Points on a hilly landscape, in no order, each with its height.
A ball rolls from a point to the lowest of its 2 nearest points, and stops where none of them is lower. Distance is the straight distance between rows; heights are no part of it.
kaz: [-31 -31  -1   9   7   0 -21  17  -3 -14   9  12  -3  -4  -1   5   2   3
 -12  19  13]  height 548
tikep: [ 22  13   9  -1 -14  -6 -19 -15   5  -5   7 -15  -3   1  15  -4  17  -5
   3  -7 -17]  height 204
pozig: [-16   3  22   4   2  19  -5   6  16  -9  16 -13   9   5 -13  -8  15  17
  11 -13 -14]  height 209
Paz: [ 21  17 -21 -21   8 -19  24 -22  22  14  -5 -13   2   4   1   4 -15   3
  18   1  -4]  height 731
Nama: [-22  -6   9   3  13  34  16  25   1 -12  17 -11  20   8 -20  -3  10   7
  -4 -15 -13]  height 188
Morug: [ 14   3 -11 -12   7 -12 -19  -1   3 -20  -1  -2 -21  -4  -2  -9   8 -25
 -14  -2  21]  height 694
Nof: [ -4  14  19  20   5  -7  -4 -10  -8   1  -7  -2  14  -3   4   0   3  33
   1  16 -17]  height 375
nogad: [ -8   6  23  -6 -23  33  15  40  -4   5 -12  28 -20   5   3   7  -2  -4
  -5   3 -17]  height 450
mepaf: [ 21   9 -17   6  13   6   4 -19   0  -4 -14 -28   8 -13  -4  -6   6  -4
 -11   1   8]  height 739
puve: [ 26   6  -6   1  -8  -4  -3   1   1  -9  -4  -6 -15 -14  -6  -4  -3 -25
  -1  20  28]  height 705
rebip: [-11 -14   0  -6   1 -14 -32   4   3 -19  12 -12 -13  -1   2   0   6 -19
 -11   1  23]  height 684
Teso: [  1  -1  -3   2   1 -11  23 -11  29   6   5 -21  19  -2  -7  -1 -29  -5
  11   6  35]  height 395
kepe: [  5  -3 -20 -25 -22  34  -9  26 -20  -5 -14   0 -17  -3   4  19  -8 -11
   4   6 -26]  height 267
fev: [ -9  -6  -1   7  20   4  20  20  14 -23  18 -16  14   6 -11  -9   4   9
  -3  -4   4]  height 100
Dab: [  1  12  18   0   4   2 -18 -13  16  -8  10 -24   0  -1  -4 -11  16   7
  16  -8 -18]  height 135
kubit: [  2 -12  13  -7  -6  20  32  -4  27  21  -4  10   1  -4   5 -11 -20 -16
  -8   0  12]  height 481
leram: [-12   4  22 -10 -10  10  14   6  -7  -8   1  -8 -12  -7 -23 -18   2 -22
  22   0  -5]  height 47
tid: [  2 -10  -6  15 -11   8  -2  29  -2  -3  12  30   5  14   0   4  -4  16
  -6   2   5]  height 279
muv: [ -7   6  10  -1 -14  -3  13 -12 -22  16 -13  -2   0   4   0 -11   0 -19
  -5  -9   0]  height 278
koz: [-41 -28  20   2  -8   3 -11  21   3  -7  15  20 -18  -1  -2   5   8 -10
  -8   9   0]  height 496
fet: [ -9  -1  14  14   1  27 -10   3  -5  -8   1   4 -11  -8 -21 -11  26  -9
  -7 -23 -19]  height 242
lutu: [-19   5  21   0  25 -10   8   5 -14 -11 -14   0 -15 -11  -5  -3  20   1
 -20  -1 -20]  height 470
bel: [ -6  -5 -18 -13   5  -7 -33 -18 -15  17  -8  10  -6  12  -4  -8   3   6
  10 -22  -7]  height 506
Fuzuk: [ -1   8   1  -9  29 -30  11 -10  -2   2  -9  -6 -11  -8  -1   2   6  -7
  11  12   1]  height 567
mozet: [-18 -17 -16   3  14   7 -26   8 -22 -22  -1  -9  -2 -12 -20   6  17  11
  -6   6 -15]  height 486
Tep: [  0 -15   3  13  10  -2   8  10  10 -15  30  -6  27  15   1  10   4  12
  -1  -8  -5]  height 180
Tagab: [ -9   1  -7  15   2  21 -32  -8 -13 -15 -13 -16   9 -18  -7  -7  15  17
 -13  -5 -15]  height 433
dep: [ -2  13   0  18   4   2 -10 -21 -25  -1 -21 -12   7 -13   0 -14  21  15
 -22 -23 -21]  height 364
gez: [-17  -9  14  18  31 -12  -6 -16  -5   2  -2   2  17  -8  -7   1  18   0
 -12 -18  -2]  height 324
Sim: [ -3  -6 -15 -21   7 -13  13 -12 -19  20  -4  12  -5  -1  -2   9 -10  -9
  32   5 -16]  height 651
Pifu: [-21 -15   0  16   9 -13 -29   5 -12 -24   6  -9   1 -13  -7  16   7  11
   2  17   8]  height 527
sul: [  9  -8 -22   3  10  13 -25 -29  12  13  -1  -5  12  -5   5  -7   0   9
   0  -8  -4]  height 742
devod: [ 24   4 -17  -4  15 -33 -19 -20  13  -3  10 -17   5  -4   8  29  -4   3
  25  12  11]  height 334
mur: [ -6 -14 -13  -6  -7   7   4  20  13  12   6  29   9  16   3  -2 -23  10
   6   5  16]  height 378
Gis: [  3   1   9  17 -11  -8  -6 -13 -13  13  -1  13  12  13  25  -2  10   5
 -36 -32  -8]  height 128
godog: [ 15   6 -15   9   9  16 -17 -20   9   0 -14 -14   6  -6  -4 -18   5   2
 -25 -22  13]  height 748
Loz: [ 14 -11 -23   0 -15  31 -10  33   0  -4   2  20   0  17  -2  10  -4   3
  -9 -10  -4]  height 172
rafo: [  4   3  -1   5   0 -19  -1 -15  -7  -1   5  -5  18   0  12  11  -1  19
   2  10  -4]  height 323
Mez: [ -6   0  -2  -6   5 -22 -20 -33 -21  19  -5  -6   1   0  -6   0   1  -3
  23  -8   6]  height 432
Kugo: [ 20   0  10   2 -17  16   1  19  15  -6   4   6  -8   1  21  10   4  -3
 -20   8 -14]  height 355
Ziga: [ 10  19  -2   4   9  -8 -13 -22  10  14 -19  -8  -1 -19   4   2  -7  27
   9  30  24]  height 703
levo: [  7  -4  21  15  -9  23 -11   7  14  -7   7  -1  -5  -4   9   3  21  -8
 -20 -10 -20]  height 312
fevuz: [-10  -5  15 -11 -25   6  20  11 -20   1   5  -4  -1   9  -3  -3  -6 -21
   5 -13 -11]  height 178
boka: [  8   1   2   6   6   8  12  -9  -7  -4  -6 -22   9 -23 -16  -3  -5  -2
   7  22   1]  height 729
kolo: [ 17   2 -11   8  13 -22  -2 -10  15  -5   7 -23  18  -2  -9  13 -11   2
  19   8  24]  height 363
Rato: [ -2  -3  -9 -26 -25   5 -15   6 -31   1  -4   5 -21   9  10  20   6 -10
   8  -5 -35]  height 366
zik: [  3   4   0   7  -3   6  -6 -18 -24   5 -16   0  -2  -2   8 -10  15  -7
 -39 -36 -10]  height 272
miz: [-10   4  34  -2   6  -8  35  26  11 -14  22  10  -7   7   6  -3  11  -6
  -6  -3  -3]  height 392
vod: [-12  -9   5   8  -4  13  22   9  10   4  -3  10  17  -9   5  -4 -25  13
  -6  29  16]  height 466
zelu: [  3   2 -20  -7 -18 -24  20  12 -10  -8   8  10   2  11  11   5 -21   6
   5  14  21]  height 629
doz: [ 13  27 -15 -13   6 -27  -6 -23  17   7  -9 -18  -2   9  10  -1 -12  15
  10   2  19]  height 745
nane: [-25  -1  36   2 -18  26  -1  12  -8  17 -13  24 -20  -6   1   1   8  -2
 -12   8 -20]  height 504
ruvu: [  9  -2 -14  -7 -15  13  -9  11   5  18  -8  31  -7   4   7  -7 -15   7
  11  19   7]  height 463
Zas: [  9  11   7   8  25 -13 -13 -28  18  28 -24   9  -2 -15   6  -5  -3  11
  -3   7  26]  height 683
Zagu: [-17  11  11 -10  23 -20  21   6 -16   6 -18  20 -19  -3  -4  -3  11  -3
  -6  11  -9]  height 520
Dad: [  6  10   6   6   0   4  -7 -20   4  23 -15   9  -1  -1  -8 -21  -4   3
   8   3  14]  height 655
bopa: [  1  -6 -17 -13   1  37  12  49  -6  -8  -2   6   2  14  -1  19  -8  -4
 -12  -9 -13]  height 59
zuzi: [  4   2 -15 -16   4 -14  30  -7  10  27  -5  14   5   8  -2  -5 -24   4
  25  -4  -3]  height 702
Gepu: [  6   4 -33 -16 -14  -3  32   0 -15  11  -8   5   6   9  13  11 -26  14
   2  12   3]  height 593
Vefam: [-11  -6 -16  -1   0   2 -23  -5  -5   1   1  -2  13  24  -3  -9  -1  17
  -7 -22   3]  height 560
fut: [  4   7   9  -4 -16  10  -3  32   5  -6   1  22 -27  13  10   2  12  -6
 -17  -5 -16]  height 399
Zoke: [  1  -6   7   4  -8  11  33   4  31   4  -2  -4   8  -6   2 -13 -34   1
  -1  17  27]  height 436
rol: [  7   5   3   2 -21  -1   1   0  -8   1   8  -7  10  20  23   5   4  -1
 -22 -21  -8]  height 240
nagum: [ 16   8 -22  -2  18   5 -29 -33   9  14 -17 -12   5 -18   1   1  -1  22
   7  11  10]  height 721
vem: [ -3  21  26  11   4   8   8   4 -10  -6  -5  -2  -9  -6 -30 -18  20  -6
   9  -9  -8]  height 154
suk: [ 10  -3   9  15   2 -21  35   9  -1 -14  28  -1  20  13  -1  11   3  -4
   5  -4  -8]  height 243
melok: [  3  -8  -5 -19 -14  43  18  40  -5  -5 -12   7 -10  -4  11  23 -14 -24
  -9   4 -18]  height 166
Taba: [  6  -7  13  18  20 -13  -7  -5  14  -3  12  -1   6  -1   1   5  12   3
  -4  -2   0]  height 254
mipi: [-27 -13  21  11  26 -21 -19  -6 -16 -12  -2   2  -7 -20  -8   5  31   2
  -7 -13 -10]  height 401
tima: [ 13   6  22  16   0 -29  26  -4  16  -1  19 -10   9  10   1   5  -6 -18
  11  -8  18]  height 290
Ruza: [  8   3 -31 -14 -18  16  -6  -6 -15  17 -12  16   2   7  16   9 -16  16
   2   9   1]  height 536
gabo: [ -3  15  -5   2   2 -18  12 -29 -30  21  -8  -9  12   8  -4  -5  -3  -7
   8 -11  -4]  height 358
zamun: [-10  -8   1  -6 -20  -8 -17  20  -7 -30   7  -5 -18  -1   5   7   3  -8
  -3  19   8]  height 668
rodi: [ 33  10  -8  -1  -2 -19 -28 -24  12   3   7  -3  -8  -7  14   7  11   0
  21   3   0]  height 276
gidum: [  2  -3  -4 -22 -24 -15   3  22   3 -23  14   2  -9   4   6   7 -15  -4
  15  20   3]  height 652
gubu: [  0  -8   3 -13  23 -18  -2 -11  -9   5   6   9  -6  -8   0  12  11 -10
  29   9 -23]  height 605
morit: [-17 -15  21   6   1  10  16  31  14 -18  25  21 -21  -2   1   6  13 -15
  -1   0  -7]  height 438
koron: [ 19  -4 -15   6  -1  12  11   5  12  -8   6  -5   1 -19 -17  -6 -11 -12
  15  22  23]  height 717
Numop: [  7  11 -16   4 -15  -6   2 -26  10  30  -5  -3   7  13  -8 -18 -22   1
   8 -12  31]  height 626
Delun: [ -2  -1 -31  -8 -12   2  -5  -7   7  12   5  -9  10  21  -5 -13 -20   3
   2  -9  22]  height 597
kos: [ -2   5  19  -3   4 -21  31   3  16   3   9   1   5   5  12 -11 -11  -9
  -3  -1   6]  height 338

Where does a ball stop that starts at each point below?
Teso => Dab
koz => fev
nane => leram
sul => leram
mepaf => bopa
Pifu => Gis
nogad => leram
kubit => fev
Delun => leram

Call two points neighbours if one is among the 2 nearest of the other. Go from one point of each pair to the other, from neighbour to neighbour, staying as low as possible. Name the highest point that can't be avoided.
leram, Zoke => vod
Gis, fev => rol
bopa, leram => Rato
Dab, fev => pozig

For each start below, name every point that the ball comes to, in order.
Ruza => ruvu, mur, tid, Loz, bopa
kaz => koz, morit, miz, kos, tima, suk, Tep, fev
godog => mepaf, boka, koron, puve, Morug, rebip, zamun, gidum, zelu, Gepu, Ruza, ruvu, mur, tid, Loz, bopa
